Each row is a point on a tangle of strands that fork, close into loops and nearly touch. The rows are in no order.
In the rows, zero is written as 128.
Points whose rows are less than 153 apart are linked; no others are. Some points are linked to none.
Q919: 115	104	124	153	124	120	104	162	96	84	102	150	144	178	146	148	177	137	136	87	116	138	80	96	167	139	114	131	141	110	152	131	153	149	115	120	125	130	127	156	157	145	124	139	72	136	130	162	155	130	138	112	125	156	132	170	145	136	166	178	120	125	85	139	123	144	134	116	145	91	119	123	118	109
Q157: 136	135	131	155	92	129	122	128	116	100	119	138	128	154	134	125	158	162	143	86	157	137	111	105	137	135	115	168	128	132	163	133	106	174	106	116	130	109	112	147	113	122	111	133	111	131	130	158	171	132	148	109	138	133	121	153	138	170	119	167	100	131	128	126	126	119	122	115	131	114	125	136	124	92
Q99: 118	152	128	130	131	143	92	109	129	82	104	127	163	212	115	195	129	194	123	91	111	127	65	98	85	129	97	141	142	95	201	86	125	153	119	175	82	137	127	130	129	118	154	129	91	117	130	131	103	85	150	99	95	97	172	73	103	154	140	164	140	100	115	120	101	130	178	125	110	108	111	78	146	146
Q14: 111	149	120	130	142	144	96	111	156	107	103	122	153	204	128	171	126	176	104	106	98	82	87	103	105	133	97	132	138	105	190	96	126	109	113	181	83	136	121	105	115	119	168	127	104	114	137	115	95	91	148	110	115	103	158	71	115	137	147	131	145	119	119	124	80	139	161	153	127	111	98	87	144	151
Q258: 112	102	120	149	115	108	133	156	92	102	114	139	132	105	183	109	156	122	144	92	137	165	98	96	164	133	122	110	145	156	135	128	158	141	127	99	165	127	160	151	129	137	87	136	74	125	147	158	164	148	162	126	126	170	112	176	150	115	130	158	123	130	97	162	134	133	120	97	114	107	130	133	111	96
Q761: 96	82	111	170	117	129	112	173	93	89	108	149	148	184	164	125	195	131	129	84	97	141	66	49	189	152	108	140	142	131	145	144	148	121	94	108	138	124	125	153	159	147	114	124	50	137	147	164	146	137	158	127	141	162	116	168	168	145	175	164	116	131	68	147	107	144	136	132	155	74	122	127	102	111
Q583: 164	139	154	135	106	146	114	113	125	105	135	137	140	163	70	153	156	146	151	114	160	132	131	148	127	115	128	181	106	92	119	147	99	206	107	101	116	107	79	155	164	137	121	136	156	119	98	173	151	116	102	128	123	121	141	121	111	174	138	198	117	113	160	84	154	102	121	114	155	118	145	134	129	127
Q304: 141	114	122	97	169	157	153	110	183	185	187	108	116	81	107	90	91	91	145	208	110	115	189	185	114	120	154	129	89	107	44	173	139	61	117	120	144	141	129	101	160	127	127	118	186	110	108	102	104	150	82	168	150	125	83	110	109	105	150	50	125	102	149	95	144	131	111	146	134	148	143	162	126	180
Q627: 134	143	153	123	115	89	114	168	105	130	85	155	109	87	129	147	111	88	110	120	149	156	148	169	126	132	140	88	133	130	111	139	148	115	194	132	128	159	138	151	117	142	149	167	154	161	125	97	95	117	102	66	126	160	167	163	114	70	132	112	148	176	129	153	148	159	137	126	166	166	152	133	141	110
Q117: 107	142	127	116	162	116	106	145	134	134	89	143	152	150	138	174	119	114	82	126	98	113	101	130	106	145	101	89	132	113	136	108	146	67	166	188	103	168	141	121	132	141	170	142	120	136	141	89	70	99	132	92	114	134	169	116	107	97	165	108	169	150	102	146	104	158	158	145	157	124	102	88	140	155
Q872: 131	132	115	156	89	145	160	116	124	127	152	125	114	128	136	82	140	170	150	97	156	126	118	93	146	112	133	171	132	167	159	117	88	178	72	100	152	76	100	119	88	99	94	103	108	118	136	154	187	153	157	156	144	99	83	123	159	190	91	147	92	116	144	119	106	97	98	128	99	111	128	153	124	90
Q801: 98	102	98	125	187	142	112	143	168	171	126	117	150	132	156	132	124	111	112	161	63	77	130	106	145	168	138	82	122	127	113	122	136	20	119	164	118	149	143	86	140	116	151	110	110	130	148	107	83	129	131	135	137	130	108	128	147	109	158	62	142	128	96	144	84	138	132	177	134	93	101	112	129	162
Q352: 133	125	131	128	137	171	109	96	158	140	169	123	157	191	69	146	153	147	145	170	111	80	132	134	121	116	126	181	93	66	130	150	78	128	78	126	113	113	67	124	166	126	133	107	158	122	92	151	112	127	87	161	130	92	106	86	116	174	164	132	118	96	145	73	107	116	115	160	156	103	120	148	141	163
Q391: 124	125	119	115	138	131	140	130	156	174	142	121	118	81	143	107	106	87	110	173	109	104	160	155	127	142	150	108	119	137	80	152	131	62	126	128	128	136	133	110	134	116	145	115	150	140	129	96	101	141	102	132	156	130	106	142	134	106	141	56	143	139	119	131	117	137	121	163	130	134	125	139	120	136
Q911: 121	142	133	140	140	130	106	113	110	70	104	126	156	186	125	185	139	185	142	88	129	144	74	90	93	117	93	130	151	92	190	78	136	185	129	155	85	145	149	149	142	137	136	136	91	105	136	147	140	97	164	124	89	123	163	95	108	140	133	179	138	94	120	133	136	129	178	95	98	116	126	96	134	136
Q943: 97	118	112	125	126	134	145	173	142	177	127	159	90	94	153	83	128	68	98	121	127	101	148	150	149	162	160	120	123	155	75	167	141	34	111	122	145	109	98	126	126	103	154	125	126	181	148	96	120	152	110	90	175	136	100	178	173	148	141	64	123	186	103	141	98	167	116	189	157	115	142	133	133	74
Q909: 136	115	127	142	131	139	119	105	134	110	143	113	157	150	125	127	151	159	153	133	117	127	113	106	135	112	112	150	115	114	145	126	111	168	105	99	136	113	118	132	157	142	106	122	118	96	108	167	147	132	139	163	106	132	111	114	122	149	137	159	107	92	125	123	130	110	117	114	115	104	125	135	118	144
Q77: 116	125	129	138	132	108	112	122	106	88	107	124	143	149	143	162	138	172	127	102	121	143	96	89	117	125	106	115	155	125	171	98	145	158	140	142	122	145	162	145	122	134	129	133	80	107	145	134	133	113	168	119	106	145	152	122	125	115	124	153	133	111	101	160	126	131	155	98	104	116	119	104	127	133
Q936: 97	126	105	139	141	144	104	114	155	123	109	118	155	193	139	153	143	162	104	122	85	74	88	77	139	138	97	132	140	122	177	101	114	81	100	161	89	120	106	92	109	104	155	116	92	133	146	121	94	114	146	128	127	102	131	84	148	155	145	111	134	118	103	132	64	133	136	175	123	98	101	103	127	144
Q496: 120	135	118	130	140	95	135	127	111	120	101	100	121	79	191	113	93	137	111	138	126	143	122	110	112	137	113	71	165	177	147	85	154	106	175	153	145	146	201	100	58	125	108	125	92	109	164	89	125	127	183	139	113	145	141	129	126	69	84	90	154	142	115	174	137	119	134	107	64	139	134	120	118	130
Q676: 130	78	131	121	151	150	115	151	143	149	175	143	143	123	130	120	159	88	148	169	98	118	135	149	151	134	148	114	103	90	69	168	138	87	95	104	141	147	108	139	198	144	113	124	135	128	95	149	121	150	105	160	141	164	86	153	141	123	191	104	115	107	113	111	141	137	123	143	159	119	122	144	121	147
Q319: 142	134	149	106	150	131	128	91	120	100	155	96	141	138	74	162	129	138	158	150	125	152	122	146	95	102	126	131	116	95	125	127	138	204	163	116	99	158	144	135	181	159	124	139	155	88	96	158	127	102	125	148	69	125	156	97	77	122	130	170	132	88	156	103	188	111	150	81	118	156	122	111	133	178
Q925: 95	114	106	154	130	140	107	138	133	114	117	135	160	191	160	132	163	158	121	109	89	94	88	64	147	151	106	144	138	142	170	121	132	94	91	135	121	121	121	109	128	119	136	123	73	122	149	136	123	124	151	129	138	127	103	125	157	148	147	138	124	111	78	140	75	134	135	165	123	81	111	125	125	129
Q932: 149	91	133	118	157	147	133	121	145	142	194	125	134	107	119	107	153	98	157	181	102	132	152	149	131	112	141	136	112	98	72	164	138	112	100	98	147	141	118	126	189	150	96	108	149	114	98	154	139	153	102	180	136	152	80	129	130	128	169	104	121	84	133	104	148	118	116	136	138	130	125	156	116	170
Q342: 137	107	118	134	132	156	132	99	142	124	167	124	140	138	115	99	155	140	169	147	130	119	129	108	141	103	130	168	100	114	108	148	100	173	79	78	145	98	103	130	159	134	79	116	130	101	102	183	175	161	128	181	134	128	84	114	144	171	138	156	103	86	143	109	131	96	100	123	120	110	125	152	113	138
Q888: 123	151	103	130	96	132	125	113	140	130	112	129	118	173	118	134	117	181	97	84	140	94	118	104	129	138	116	152	145	148	191	92	82	124	102	165	107	91	89	95	54	86	171	119	115	155	146	100	121	113	142	92	137	77	146	94	143	176	93	119	127	156	133	121	64	142	126	175	125	120	115	126	138	101
Q371: 120	105	134	146	100	114	129	199	92	108	102	169	122	124	148	125	164	88	114	99	135	152	106	131	171	140	134	115	131	132	115	154	150	111	132	112	153	117	114	173	151	143	121	155	97	168	125	153	148	140	127	99	139	163	121	201	150	117	156	150	115	163	101	140	141	154	122	116	159	114	136	137	115	85
Q336: 106	118	111	104	188	137	117	150	165	174	125	125	151	134	125	144	124	93	95	167	65	73	128	133	133	151	143	95	123	111	94	137	141	13	131	171	115	156	128	90	159	124	174	111	138	133	122	95	64	115	111	122	138	132	129	123	118	114	176	63	158	140	104	128	99	151	131	175	159	111	94	116	130	165
Q580: 122	146	128	119	129	101	115	130	116	112	97	132	137	131	147	163	110	135	114	104	130	137	110	127	94	128	97	97	146	131	163	96	142	125	163	162	112	153	160	133	101	132	149	144	107	125	138	112	102	104	143	95	109	132	162	119	115	99	110	138	151	136	115	145	131	140	159	108	118	140	122	97	142	134
Q312: 90	116	91	151	146	163	135	141	151	167	136	122	129	141	158	92	139	113	108	134	89	65	135	86	170	164	143	127	132	163	122	137	126	34	79	126	132	108	99	87	120	90	145	100	97	148	157	122	114	155	136	125	151	103	77	122	180	156	142	67	117	134	103	144	64	134	120	204	117	92	108	134	114	110
Q359: 165	152	154	124	81	126	127	125	119	116	127	148	122	129	90	134	138	134	143	103	181	139	151	168	131	114	131	178	102	103	116	148	105	191	132	107	130	102	86	161	134	126	119	145	180	143	107	149	153	125	91	99	141	126	141	144	119	156	122	177	111	142	173	102	163	102	125	103	166	151	152	151	136	91
Q481: 106	151	125	124	132	114	122	168	136	157	91	162	105	134	147	136	110	89	81	116	134	97	130	144	141	159	129	105	143	138	120	130	129	54	147	163	120	125	111	128	110	110	166	143	135	180	142	84	93	118	108	57	157	131	146	150	137	116	141	94	145	194	109	145	90	168	123	172	168	123	121	124	147	83
Q639: 141	130	123	138	91	123	167	133	125	151	145	131	95	83	153	67	116	116	133	115	163	141	147	132	134	131	141	145	116	163	114	145	113	135	101	96	155	85	108	129	96	103	97	121	136	145	142	128	175	158	137	133	154	124	90	161	151	157	97	116	110	147	148	124	122	115	97	134	117	140	146	152	119	84
Q741: 175	132	173	133	100	118	119	157	101	106	116	149	121	126	75	146	148	106	144	114	175	153	157	179	139	117	146	157	113	99	100	170	141	189	153	97	128	125	102	174	168	145	121	156	172	144	104	151	138	134	83	96	133	154	154	176	125	123	143	185	101	134	147	112	189	127	130	94	177	157	162	149	127	103
Q610: 81	107	112	166	137	120	99	176	121	100	96	155	145	199	171	125	175	141	116	84	87	106	67	51	179	157	93	132	143	141	167	123	144	79	105	141	129	129	121	127	138	125	131	134	52	141	159	134	113	128	162	116	142	146	117	149	169	135	159	150	121	142	54	153	75	147	141	161	148	80	110	108	122	110
Q666: 115	152	107	124	124	109	126	104	136	118	90	111	111	132	154	139	87	173	102	105	138	116	124	103	94	136	110	96	167	168	205	64	126	112	145	193	115	145	161	100	38	90	158	107	98	121	162	81	110	103	180	113	125	102	161	83	118	121	84	96	166	150	124	145	98	121	154	125	83	136	118	104	151	131
Q216: 113	124	125	131	130	90	133	152	99	115	102	114	110	76	189	117	117	110	117	132	121	170	125	126	128	132	120	61	156	163	121	101	167	111	183	129	164	162	209	134	92	153	99	146	86	121	154	110	137	138	173	124	119	176	150	153	123	53	97	104	148	141	106	177	164	136	139	96	88	141	139	123	120	124
Q197: 88	93	104	146	133	157	158	152	130	172	153	125	98	75	191	45	131	67	139	137	125	108	143	100	160	154	165	115	126	183	77	160	142	43	86	95	178	106	130	113	119	104	96	92	87	144	179	121	156	188	152	143	166	128	38	168	200	137	103	60	119	147	106	161	104	134	98	178	83	107	140	146	106	84
Q70: 140	101	138	139	139	127	103	132	100	78	133	126	159	157	100	164	170	142	157	124	127	149	98	124	132	117	134	143	127	78	125	138	139	188	131	112	119	139	134	158	203	161	109	134	122	110	103	181	151	115	127	135	86	157	149	137	122	128	165	189	125	91	130	117	175	118	141	85	127	110	130	124	105	151
Q665: 143	83	148	140	140	91	115	178	70	88	116	141	137	111	128	163	145	102	129	132	114	191	111	146	149	130	144	87	146	108	103	141	173	157	173	115	137	174	174	177	179	176	114	152	111	123	125	146	125	120	124	105	84	192	167	180	119	62	164	168	141	118	117	161	187	153	142	85	143	138	148	120	109	139
Q272: 112	94	121	139	137	111	126	138	105	100	130	115	142	108	170	116	148	123	137	135	106	157	103	97	148	132	124	88	142	144	122	122	159	132	137	104	160	146	170	147	148	157	92	129	80	115	130	149	149	146	160	147	117	176	117	153	140	89	130	135	133	114	98	159	146	129	128	100	103	117	123	129	103	127
Q194: 137	156	123	120	126	131	129	92	121	106	118	99	118	136	125	156	94	204	132	100	150	154	116	111	72	108	106	115	158	137	197	71	127	188	147	152	109	139	172	116	73	107	134	125	122	85	136	109	136	92	172	136	113	94	167	73	98	136	74	151	138	105	140	131	138	101	150	89	75	145	126	96	152	141
Q680: 129	121	108	129	95	145	167	117	125	154	156	125	91	87	153	53	124	124	158	109	166	136	143	100	143	115	149	161	120	181	115	133	107	164	81	78	171	81	110	123	84	106	80	111	127	126	143	143	204	172	159	161	159	116	64	133	172	182	81	133	92	129	157	129	114	98	95	132	85	120	132	162	111	86
Q69: 156	111	148	124	136	153	139	114	143	137	162	129	131	114	93	102	128	106	170	165	131	140	158	164	131	101	138	160	93	100	69	160	127	159	119	90	140	124	118	136	176	152	94	129	181	116	89	156	148	153	103	166	127	140	105	124	115	135	145	137	116	90	158	96	177	105	113	107	136	149	139	164	127	169
Q833: 140	150	158	113	110	97	127	155	119	155	102	157	101	92	107	144	105	80	102	132	151	134	155	188	126	145	143	106	118	126	97	151	136	101	180	138	122	135	116	145	113	129	170	159	179	167	117	93	94	116	70	72	152	134	171	158	106	89	139	105	146	178	137	129	145	155	133	137	193	173	159	134	160	99
Q903: 104	119	114	131	134	103	126	165	110	132	102	137	118	98	195	111	122	92	111	123	126	145	117	117	139	143	130	79	146	166	121	117	155	79	155	136	159	150	167	132	110	135	108	143	91	137	153	109	121	144	155	114	140	167	129	170	143	82	119	99	145	159	92	168	129	145	122	120	102	128	132	122	120	107
Q902: 91	91	109	155	113	114	142	159	104	118	119	140	121	123	198	78	157	108	141	102	117	144	96	69	178	147	132	117	144	170	131	130	145	108	106	105	171	125	144	142	130	136	89	130	59	144	165	153	167	166	172	131	146	155	77	184	176	127	129	139	110	146	77	161	114	133	118	126	105	98	130	141	102	80
Q707: 147	106	141	126	156	138	140	98	115	123	168	104	136	106	106	114	145	123	169	170	129	163	142	143	139	94	126	138	112	108	72	141	136	193	130	77	148	135	149	138	182	168	81	130	141	93	101	165	149	148	125	187	95	156	116	120	117	117	123	150	116	86	153	106	189	102	118	86	116	148	129	151	108	172
Q852: 100	100	100	157	109	134	161	164	120	145	145	139	106	91	197	54	141	97	138	111	126	126	115	93	175	160	149	118	146	192	116	146	140	88	97	90	170	111	135	131	115	119	89	122	83	140	173	135	168	181	167	143	165	142	59	172	188	136	104	103	113	151	95	161	109	130	112	152	82	104	145	145	108	78
Q357: 136	136	118	128	121	143	139	77	142	122	141	97	142	144	116	127	133	179	152	121	143	129	124	97	113	99	128	159	131	135	159	104	108	193	107	113	125	108	129	124	111	123	105	111	126	88	115	158	160	118	147	171	116	106	118	81	120	166	98	168	106	81	148	106	126	87	111	99	91	115	118	130	126	133
Q519: 116	109	110	135	142	162	130	99	151	149	157	101	146	132	138	100	141	135	136	157	97	99	131	88	141	131	135	145	117	130	140	131	106	99	68	115	131	104	118	100	128	115	103	98	113	112	133	148	137	148	142	179	138	104	67	91	151	150	133	111	107	90	126	127	92	111	99	157	102	97	119	148	112	139
Q279: 158	106	159	129	113	119	123	159	85	108	136	143	133	114	101	148	155	99	152	128	151	172	145	173	151	123	142	131	127	90	81	160	147	177	148	96	139	140	131	178	183	163	107	155	142	136	119	159	147	141	101	112	113	166	143	180	124	104	159	165	116	115	144	132	190	127	130	92	165	146	147	140	110	128
Q880: 127	148	119	126	111	120	148	94	128	113	122	99	116	110	150	120	103	187	140	109	149	145	124	108	106	109	117	123	156	166	188	75	121	180	127	130	134	111	162	112	65	99	113	113	106	101	140	119	158	126	176	152	117	104	129	104	119	133	68	131	116	107	140	138	126	102	123	95	71	129	120	125	126	129
Q843: 110	144	97	141	91	129	143	130	138	142	125	143	109	144	142	106	128	150	99	102	138	99	116	101	138	140	127	146	132	164	171	117	96	104	96	141	123	87	88	106	73	93	150	123	111	162	143	115	142	131	139	104	158	95	118	130	166	172	101	111	123	156	124	130	77	140	112	183	130	106	125	128	124	81
Q990: 82	110	95	137	172	142	118	132	152	156	116	113	142	144	180	114	126	123	106	138	72	72	113	71	153	167	140	102	137	151	140	107	133	38	111	154	124	136	143	85	121	101	140	100	90	127	167	112	100	140	145	140	142	117	89	113	165	124	142	78	136	119	91	161	74	129	123	182	111	96	98	117	112	138
Q746: 147	144	117	140	100	142	157	97	135	126	157	101	115	126	124	99	120	170	153	106	168	134	129	112	116	96	131	175	125	155	154	110	99	204	90	109	143	90	114	118	88	100	97	106	137	101	125	155	183	141	164	177	133	98	110	94	134	188	77	160	88	104	166	108	118	82	97	111	96	120	126	145	126	110
Q124: 117	125	133	101	166	134	110	132	154	144	125	135	155	140	106	153	123	99	107	174	84	92	133	154	120	136	130	107	114	91	106	142	133	57	145	170	106	153	119	109	176	138	171	134	151	131	107	104	64	102	94	121	124	123	138	128	107	109	182	89	153	132	114	112	108	155	139	153	170	120	94	114	142	175
Q83: 112	90	138	139	135	114	97	172	93	95	110	157	142	146	137	149	160	112	126	111	109	146	101	122	162	133	122	111	131	103	122	146	165	129	134	125	129	143	126	164	178	162	132	138	101	139	116	155	130	128	125	114	119	161	134	170	136	103	173	159	132	134	92	143	137	150	138	112	158	104	121	119	116	119
Q142: 142	156	143	115	130	103	149	123	107	129	111	111	99	61	133	138	87	107	119	159	134	175	152	165	96	113	123	80	138	154	113	117	149	141	201	132	128	162	193	127	95	141	118	154	162	125	146	88	106	109	119	121	110	143	169	123	98	50	72	98	147	145	149	152	176	136	142	84	106	187	150	129	136	155
Q32: 117	137	109	135	110	111	135	147	116	150	105	138	104	88	171	105	108	112	98	119	135	125	127	114	135	142	136	103	144	177	137	116	126	84	136	138	144	119	145	111	89	105	135	128	113	157	155	102	133	137	150	115	147	136	121	157	152	109	108	94	136	171	109	155	109	136	118	144	112	124	132	129	123	87
Q699: 135	117	145	140	100	78	121	206	83	109	92	158	108	110	151	121	146	83	118	89	151	178	124	139	163	150	147	93	143	138	105	144	160	125	162	107	164	136	144	178	126	158	106	169	110	167	140	136	133	143	131	80	140	182	137	216	146	85	143	144	125	173	104	170	150	156	119	108	160	132	155	131	121	75
Q294: 156	145	128	116	102	158	148	94	149	147	168	129	114	135	78	106	111	151	145	136	161	114	161	151	118	106	144	197	102	128	122	150	74	169	88	102	126	81	72	122	113	109	126	104	173	133	106	141	154	142	106	151	144	76	101	86	122	174	112	148	109	131	170	78	108	104	97	138	143	128	139	143	135	113
Q560: 150	138	123	127	112	164	124	97	151	137	161	127	132	183	71	129	137	161	141	135	134	91	144	133	118	105	137	203	97	91	136	149	64	171	69	108	114	88	52	127	132	113	125	109	153	133	90	156	140	130	97	160	145	79	101	91	129	193	125	159	108	106	161	73	103	99	96	146	148	114	125	148	143	133
Q924: 115	135	120	127	112	117	123	190	134	163	102	173	94	121	148	113	132	72	84	104	134	114	130	143	143	159	141	111	130	143	97	156	139	35	136	139	135	109	86	134	122	114	167	146	126	201	152	95	109	132	96	78	173	134	118	183	162	137	143	83	132	199	99	140	93	168	122	186	177	129	133	126	133	59
Q251: 158	141	144	111	143	141	118	90	121	101	142	94	149	137	84	156	130	167	164	125	146	165	122	114	95	96	116	154	137	103	139	99	126	234	153	114	107	144	151	132	155	145	108	131	152	81	103	163	138	104	138	157	80	111	154	90	92	147	108	188	123	77	158	118	182	86	142	71	89	152	132	112	133	165
Q43: 134	142	128	121	127	150	113	90	159	145	148	108	149	153	99	141	123	149	133	156	112	97	125	129	101	117	133	160	113	110	142	124	93	136	105	133	108	121	103	106	132	129	139	109	149	105	103	133	111	113	116	156	113	84	108	78	113	155	133	129	117	99	144	95	106	111	118	144	131	120	116	137	133	166
Q374: 139	148	147	119	131	98	100	152	102	106	81	143	135	129	134	176	122	110	110	114	137	154	122	149	120	137	119	92	133	115	137	120	152	131	177	144	124	164	149	153	127	148	142	163	127	143	135	111	106	101	128	83	110	150	177	147	109	77	125	146	151	153	115	143	146	147	155	115	148	155	140	102	141	126
Q499: 133	147	136	128	116	110	140	110	101	113	117	89	113	101	153	125	115	164	148	103	162	167	120	114	113	104	108	121	160	159	154	100	135	202	151	105	142	132	180	127	86	130	91	135	111	99	138	138	168	128	171	152	114	136	134	125	114	119	60	151	111	110	148	143	167	96	134	69	77	146	139	127	118	121
Q614: 146	114	131	129	141	149	147	87	134	126	164	95	132	119	122	99	151	130	177	153	132	144	136	113	139	93	126	154	115	120	88	130	119	197	105	72	158	112	138	125	166	147	69	113	140	79	97	178	176	162	143	208	109	140	93	113	132	150	115	168	94	64	158	101	168	86	96	91	107	127	130	156	111	157
Q928: 139	160	137	106	132	128	120	86	134	109	125	110	129	152	102	167	96	169	121	114	141	138	125	126	78	103	107	127	140	120	186	89	114	174	149	169	90	136	144	120	90	115	147	125	131	97	123	104	102	84	137	127	102	86	159	65	91	132	106	137	139	115	154	124	126	109	156	109	99	144	124	92	150	148
Q326: 152	126	158	102	150	140	136	92	133	118	166	112	145	115	60	152	117	116	151	158	122	150	150	165	100	99	124	140	98	83	106	146	143	172	169	122	103	157	136	130	184	164	138	130	183	104	107	142	111	112	92	151	95	119	152	103	68	113	134	137	135	96	152	99	185	119	140	90	129	165	130	131	141	183
Q446: 118	158	105	124	106	120	125	103	140	124	101	120	121	170	129	149	101	197	94	92	139	104	107	98	99	133	108	129	164	146	218	72	107	125	130	191	100	116	123	102	42	83	169	109	106	126	153	80	112	108	162	104	130	80	158	79	122	151	82	123	149	143	133	133	69	131	141	151	105	118	107	94	152	119
Q178: 136	116	134	135	116	136	120	144	139	132	146	165	127	148	110	123	155	103	135	133	134	109	142	155	142	127	140	158	103	97	98	171	112	124	97	108	134	110	79	151	166	133	127	135	144	147	92	152	141	146	89	126	152	136	111	147	140	156	170	133	109	135	120	111	119	135	125	151	172	122	144	142	128	116
Q948: 148	177	133	101	112	112	152	83	144	152	131	107	90	92	105	123	68	129	110	147	152	136	170	166	101	115	135	123	128	146	138	116	102	129	159	148	110	125	136	101	59	97	165	121	182	136	129	74	105	107	107	121	131	88	163	94	97	109	83	104	150	162	173	122	132	131	127	121	115	174	130	125	145	133
Q678: 147	159	142	97	124	118	139	90	151	156	128	125	119	103	82	137	71	119	112	156	141	120	169	172	88	118	130	110	111	128	123	124	109	118	152	157	102	144	125	110	111	121	176	129	186	134	115	75	87	105	80	103	125	90	162	94	87	111	112	107	144	153	169	106	133	141	132	121	146	172	130	123	151	156
Q160: 141	141	136	127	99	129	151	116	139	153	142	131	105	98	128	89	111	114	131	135	159	137	159	157	126	120	136	144	115	147	104	133	113	134	118	108	147	107	114	125	104	118	114	129	158	142	125	132	153	137	108	128	155	126	112	132	123	134	108	118	116	142	149	118	137	123	109	133	125	150	139	142	123	105
Q575: 98	117	122	129	152	118	108	152	130	123	93	137	151	167	153	165	130	127	95	110	85	104	98	105	126	143	112	100	132	123	139	117	141	69	137	166	107	150	134	120	135	129	150	133	92	134	144	119	88	108	139	110	126	138	144	123	135	107	160	121	157	136	85	141	84	148	153	154	138	97	97	102	125	141
Q806: 149	139	146	128	118	114	133	123	105	111	126	122	120	103	117	138	121	134	141	130	152	162	141	151	119	110	117	124	126	135	131	120	135	188	160	108	137	136	149	143	136	144	114	142	148	117	115	143	146	130	115	121	112	146	146	141	110	109	114	159	119	124	143	139	169	123	129	86	121	156	144	132	130	125
Q425: 165	158	148	134	70	118	169	120	118	144	139	138	87	76	112	94	99	120	136	108	193	153	169	175	132	118	143	156	106	160	107	152	102	167	128	97	147	89	113	132	79	108	120	137	195	149	129	108	175	143	101	116	151	114	140	140	130	138	81	137	113	165	175	112	153	121	103	127	145	167	171	157	136	81
Q149: 130	150	127	108	143	136	124	72	150	123	129	102	137	147	100	148	98	158	120	145	118	112	129	132	91	120	121	129	127	119	168	95	107	140	121	156	96	123	129	104	104	132	154	111	139	98	117	120	111	97	121	143	101	87	132	73	101	140	122	122	136	107	147	113	106	111	133	122	104	126	116	110	147	164
Q485: 141	123	147	95	155	140	146	121	166	173	172	131	122	77	97	114	99	79	135	209	115	123	186	203	105	115	142	132	99	104	58	174	135	82	138	125	131	151	122	116	161	133	145	133	210	132	101	97	95	134	68	149	151	140	124	119	94	102	153	68	140	120	153	88	159	142	129	143	155	167	140	150	143	176
Q478: 143	122	151	103	155	144	133	100	158	154	166	123	136	103	75	130	110	104	141	188	113	121	169	185	104	111	137	124	98	93	92	156	126	118	147	129	114	151	122	120	171	153	138	124	185	117	95	115	95	121	78	153	113	122	132	103	75	104	156	104	139	107	152	84	162	130	130	121	144	161	132	139	139	186
Q713: 170	154	146	118	91	138	164	97	153	142	157	125	96	107	76	101	95	140	139	129	178	136	180	169	122	109	136	179	104	135	100	154	88	179	116	98	137	83	93	125	93	106	123	121	204	128	110	113	151	137	89	130	147	85	139	106	113	163	87	150	115	142	192	88	140	99	100	125	143	163	159	147	146	108
Q822: 121	152	114	124	112	98	141	112	127	138	102	105	105	85	169	126	76	147	106	116	139	139	134	130	100	138	116	81	153	179	183	71	141	114	164	174	127	139	184	107	41	98	138	124	117	124	163	78	116	112	179	122	127	118	154	117	124	93	64	95	162	148	131	159	121	129	137	112	77	149	131	114	135	117
Q537: 154	151	132	121	126	125	131	95	107	102	140	90	126	112	120	132	128	169	161	118	167	169	130	122	109	90	117	140	143	128	139	95	137	236	147	105	128	123	170	141	122	140	87	129	140	78	119	153	164	117	158	159	98	123	143	102	108	133	77	185	105	81	164	131	185	88	137	52	81	157	131	121	117	140
Q355: 136	116	141	124	146	159	124	109	155	145	175	129	150	157	88	120	153	123	150	172	98	96	148	147	119	117	136	165	86	80	85	169	105	114	93	104	132	115	86	117	188	135	116	113	151	117	94	160	116	141	95	177	130	118	92	107	124	156	174	120	123	89	135	81	126	114	113	146	155	112	118	151	133	169
Q769: 96	124	99	140	147	144	132	161	154	169	120	137	116	130	162	105	138	84	96	127	95	77	127	110	159	166	146	111	126	166	101	147	135	20	105	143	130	116	104	104	127	100	159	111	111	168	161	102	103	146	119	103	163	120	93	150	175	145	135	60	131	160	84	144	64	155	123	215	139	97	123	128	120	99
Q147: 123	149	134	89	170	133	116	108	169	160	118	125	143	127	108	151	94	110	88	167	102	86	147	166	96	143	132	103	133	98	116	125	128	59	170	183	91	160	126	97	126	130	184	122	171	144	121	71	52	96	97	96	118	106	161	94	99	102	158	70	159	155	138	118	103	147	154	156	157	138	106	109	151	174
Q773: 125	149	136	93	144	126	129	111	167	165	134	146	125	115	79	145	90	109	105	165	121	88	161	185	99	130	137	129	112	106	109	142	117	76	155	167	98	152	100	111	125	124	190	123	191	155	108	87	70	106	66	100	134	105	163	108	94	128	145	82	142	161	159	100	118	153	135	159	179	157	127	122	157	149
Q110: 114	157	130	101	143	108	110	153	130	141	76	161	134	131	129	157	101	101	83	119	121	106	129	146	102	155	112	95	139	120	135	116	143	63	168	183	102	145	124	119	107	120	181	143	133	154	131	75	73	102	112	67	132	131	176	128	121	99	142	104	166	178	118	139	97	167	145	155	174	144	113	104	154	120
Q897: 153	90	160	134	145	113	108	167	72	73	111	137	145	135	88	176	164	120	146	119	127	187	120	140	146	120	141	119	135	80	103	150	167	197	150	118	122	158	150	185	202	179	110	151	120	122	113	168	141	128	116	122	89	170	174	170	120	97	168	197	126	105	135	138	198	138	146	78	150	123	137	112	99	147
Q913: 154	118	159	138	127	140	104	127	97	85	132	138	155	166	69	175	181	136	160	116	141	143	125	140	145	121	138	178	112	65	121	138	131	212	125	110	113	133	97	165	208	157	120	133	140	114	97	180	146	119	104	136	99	140	154	140	110	159	162	205	120	90	144	101	183	109	135	91	148	125	133	121	116	145
Q41: 131	107	140	137	141	105	133	146	81	96	123	123	133	96	156	142	137	112	142	135	124	180	116	130	145	126	130	93	145	130	112	131	160	161	162	113	150	159	187	158	152	170	88	153	100	109	130	146	134	134	145	141	98	178	142	167	121	67	125	148	131	108	116	164	180	140	133	76	114	142	132	131	108	138
Q816: 119	147	103	140	95	115	151	140	135	155	125	139	97	102	148	80	102	121	101	111	157	114	144	127	132	149	140	127	135	178	135	115	108	95	113	132	133	100	108	108	67	89	145	118	123	166	152	100	138	136	132	100	158	110	113	148	153	144	87	87	129	174	129	143	93	146	114	171	121	129	131	139	129	75

How many points has the smallest loop of links through each point below? Write - if it is on no loop.
Q843: 10
Q560: 18
Q913: 7
Q124: -
Q665: -

A fork is a point with three links, a tip a point with one. Leave the first point through the second and follow the links. Name the first fork or tip that comes.
Q124 / Q336: Q575
Q371 / Q83: Q833
Q872 / Q680: Q352
Q627 / Q374: Q699
Q149 / Q928: Q304
Q713 / Q425: Q932

Name the points in between on the shortest way along the links from the first point to the second, in order.
Q99 / Q83: Q14 > Q936 > Q925 > Q610 > Q761 > Q919
Q481 / Q336: Q924 > Q943 > Q769 > Q312 > Q990 > Q801
Q258 / Q359: Q272 > Q41 > Q665 > Q897 > Q279 > Q741
Q707 / Q251: Q69 > Q932 > Q355 > Q352 > Q43 > Q149 > Q928 > Q194 > Q880 > Q499 > Q537
Q610 / Q833: Q925 > Q936 > Q14 > Q99 > Q911 > Q77 > Q580 > Q374 > Q627
